Each row is a point on a landscape with many peaks, with its height.
A climber steps from a point to whichever of its 4 nearest points has the largest rise for the distance, and stops where none of them is higher. Distance is the straight distance between rows; heights are no part of it.
gav (h 4.19): [-5 -12 -29 2 14 -4 -14 1 -11]
vak (h 6.46): [22 19 28 12 1 4 -6 28 27]
lebe (h 5.42): [-15 4 8 2 15 3 -19 -6 15]
Bovo (h 4.35): [24 29 14 1 -37 12 -18 12 32]
salab (h 4.86): [-2 -12 -37 7 5 -3 -14 7 -14]
ratiz (h 5.37): [-21 -11 -12 -9 -5 -14 29 -18 -20]
lin (h 4.62): [-4 -5 -13 8 17 3 -29 3 7]
buz (h 5.79): [22 -25 24 -12 2 -11 30 17 -35]
vador (h 2.62): [-11 8 -10 -2 -3 6 -23 -7 17]
gunis (h 0.40): [-8 1 -24 1 -5 8 -29 -1 11]
tuki (h 5.12): [-14 -24 -1 3 30 1 27 -14 -34]
Sapiz (h 5.16): [-15 -13 -11 5 15 -1 9 -10 -18]
betut (h 4.60): [-9 -14 -18 5 17 -4 -9 -9 -11]
teza (h 5.53): [10 -9 2 -19 -13 -15 31 13 -28]
Nabo (h 6.84): [13 22 34 5 -11 0 -3 13 29]
viv (h 4.85): [-34 -5 -7 -3 3 1 11 -28 -10]
vafaf (h 3.73): [7 17 4 -3 -7 7 -29 11 30]
Puru (h 5.56): [-26 1 17 1 16 7 -4 -22 11]
gefe (h 6.22): [32 31 20 7 -23 0 1 25 21]
Ruzo (h 6.78): [-2 -13 -25 -3 3 -8 3 2 -28]
dokup (h 5.50): [-2 -18 -9 -5 -2 -13 22 5 -31]
lapip (h 5.68): [21 -15 21 -22 -8 -14 19 21 -28]
lura (h 6.08): [-24 8 1 -8 -6 5 2 -28 13]
tul (h 3.78): [1 -12 -27 11 18 6 -31 7 -1]
faf (h 5.48): [6 -23 -8 1 13 -9 21 9 -35]
mipen (h 5.95): [-5 2 8 7 19 7 -23 -2 18]
zib (h 5.33): [-19 -19 -5 2 21 -3 24 -14 -29]
sug (h 0.12): [-15 3 -25 2 -8 4 -19 -9 10]
nese (h 6.21): [-1 25 35 -6 -20 6 -3 -8 37]
lif (h 5.18): [-21 -3 10 4 23 11 -11 -15 12]
Sukek (h 6.52): [24 28 25 4 -21 5 -2 13 30]
tez (h 4.96): [-19 -10 -16 5 11 -8 3 -11 -11]
mezun (h 5.11): [-27 -3 4 3 13 6 0 -25 0]
gat (h 2.83): [1 -1 -37 -4 -13 -10 -2 5 -14]
Muzuf (h 6.85): [-20 8 4 -5 -2 6 -12 -24 22]
nebib (h 5.96): [6 14 27 5 14 6 -17 14 28]
nek (h 3.63): [11 19 11 0 -12 12 -25 4 37]
bak (h 5.44): [-12 -16 -6 -9 4 -14 35 -8 -31]
veze (h 5.65): [37 35 5 14 -32 0 26 15 9]
Vekes (h 5.92): [27 32 22 13 -14 0 18 28 18]
somu (h 4.92): [-13 -16 -7 8 26 4 1 -13 -9]
fufo (h 4.32): [-19 -7 -18 0 7 -2 -9 -9 -6]
Bebuv (h 5.38): [4 -28 0 -1 18 -5 31 -2 -29]
ramo (h 5.73): [25 -26 15 -6 2 -14 21 20 -33]
Veger (h 7.26): [-2 8 -27 5 -19 18 -38 -1 12]
mifo (h 5.60): [12 -20 -6 -5 -2 -15 24 15 -34]
bofug (h 6.71): [33 -35 51 -14 10 6 20 16 -19]
mogem (h 5.29): [-2 -5 -21 -11 -15 -14 14 -3 -25]
zusa (h 5.39): [-5 -8 -10 -8 -10 -14 31 -8 -26]
zogo (h 4.48): [-5 15 14 -3 -5 10 -22 1 34]
Mani (h 6.12): [31 32 26 -3 -31 10 8 4 27]
nim (h 5.36): [-10 16 8 -7 -6 6 -16 -12 30]
mak (h 4.59): [-5 -20 -22 7 25 -5 -3 4 -18]
pez (h 3.62): [0 5 -6 6 2 12 -35 6 19]
baz (h 7.20): [4 6 5 6 9 5 -26 2 23]
Sos (h 4.79): [-26 -3 -11 -1 2 -3 6 -23 -2]
tur (h 5.09): [46 41 5 8 -46 6 23 9 11]

Two climbers start at each pair of points below. Name the first point that both come to, or write none.
lif and somu | none
Bebuv and gav | Ruzo
mifo and teza | buz

Call two points neighbours if one is among the 4 nearest of the other. Go from one point of each pair to the other, from neighbour to neighbour, staying as high as possible. Name the lowest point that can't be avoided.
Nabo and Muzuf | lebe
Veger and baz | pez
baz and Ruzo | viv
bofug and Ruzo | dokup
baz and Nabo | nebib
